Each row is a point on a tangle of strands that fork and nearly touch. The rows are in no order.
(in the rows, 128 means zero)
Points whose rows are less than 52.5 apart are linked; no others are. Some points are linked to none.
maz: [120 145  86 141 163 128 146 173]
Vepu: [155 174 145 140 162 106 158  88]
Let: [132  76 117 120 123 165  96 153]
Lem: [ 84 116 123  91 130 128 115  59]
zofir: [ 93 103 121 110 133 117 117  69]
dosuv: [ 93 129  79 108 129  64 149 156]
Vezi: [139  95 163 103  99 134 141  69]
vudun: [139 116 101 115 120 108 193 130]
lis: [101  87  81 115 136 136 117 147]
Mez: [143 104 114 106 107 115 196 119]
kino: [171 144 121  91 153 161  93  94]
vivug: [117 156 115 112 134 150 196 160]
selin: [141 126  84 152 161 103 144 161]
musiv: [127  94 135 118 115 183  93 159]
Vorad: [157 149 140 128  54 163 101 164]
mulos: [179 115 129 153 115 130  90 172]
Lapif: [147  95 134  99  92 119 191  99]
Vad: [ 91 121 158 162 149 170 107 152]
zulel: [153 101 153 156 140 119  73  93]
Biz: [104 140 181 152 118 159 153 146]
vevi: [137 121 160 106 121 141 130  65]
kog: [148 127 143 161 166 119  81  91]
Sode: [157  77 135 154 131 117  74 120]
Pibe: [135 113  90 157 157  88 131 136]
feba: [ 70 145 142 150 147 145 165 144]
sef: [ 82 159 125 148 158 145 160 159]
nuguf: [103 121 133 149 158 174  94 163]
bag: [ 97 178 108  90 154 102 120  91]
bekip: [182 130 138 131  86 132 133 166]
kipir: [ 95 108  89 111 138 152 130 157]
zuril: [ 75 159 115  99 148  74 106  96]
Kud: [ 93 140  75  99 127  95 165 167]
kek: [174 129 135 128  70 145 110 165]
lura: [128 163 179 146  77 162 124 154]
bago: [151  72 119 136 125 135  94 140]
Nire: [158 145 151 145 147 101 151  90]
virip: [141 166 162 127 114 161 177 165]
pilid: [166 147 144 120 102 150 161 172]
nez: [109 143 120  76 139 146 122  66]
migos: [ 95 128  85 124 138  54 137 143]
penut: [144  88 149 101  91 124 164  86]
Vinor: [132 114 152 123 100 182  90 163]
doba: [132 116 109 167 170  88 110 108]
befi: [134 139 143  84 134 157 127  66]
rez: [ 76 135 107 121 150  70  96  98]
lesur: [115 155 143 117 127 163 191 155]
verep: [106  73  87 122 132 116 110 122]
Sig: [130 122 123 165 174 101  94  96]
Lek: [185 119 148 163  91 101  88 128]
Lovan: [132 187 123 122 162 102 159  86]
gafa: [100 161 102 144 167 139 151 173]
zonip: [ 88 127  94 132 146  56 113 121]
tagar: [161 117 126 153 138 150  89 180]
libak: [ 60 131  91 100 134 143 133 161]
vudof: [134 163 165 131  54 169 116 154]
dapo: [188 118 134 164  97 109  88 153]
zarup: [ 80 127 167 155 128 146 172 138]
nup: [106 191 111  98 156  94 143  91]
zev: [101  88 108 124 135 105 115  89]
Potin: [165  99 164 127  65 122  94  94]
tid: [178 128 162 156 115 101 109 106]
panuv: [178 137 164 152 123 101 134 101]
movut: [167 145 138  83 136 165 104  84]
vig: [130 139  98 112 131 129 191 158]
koveb: [115 147 192 156  96 153 146 150]
masi: [131 121 123 152 158 165  91 175]

A fork is a point with three links, a tip a point with one. Leave the first point through the second and follow the links. Name the first fork or tip that comes.
rez; zonip => Kud
zulel; Sode => Vinor
zev; zofir => befi
dapo; mulos => Vad
Lem; zofir => libak

Name the points in between on the shortest way along the links from the first point to the second, in order.
Biz; selin => zarup, feba, sef, gafa, maz
kipir; zofir => lis, verep, zev
kek; vig => bekip, pilid, virip, lesur, vivug
nup; panuv => Lovan, Vepu, Nire
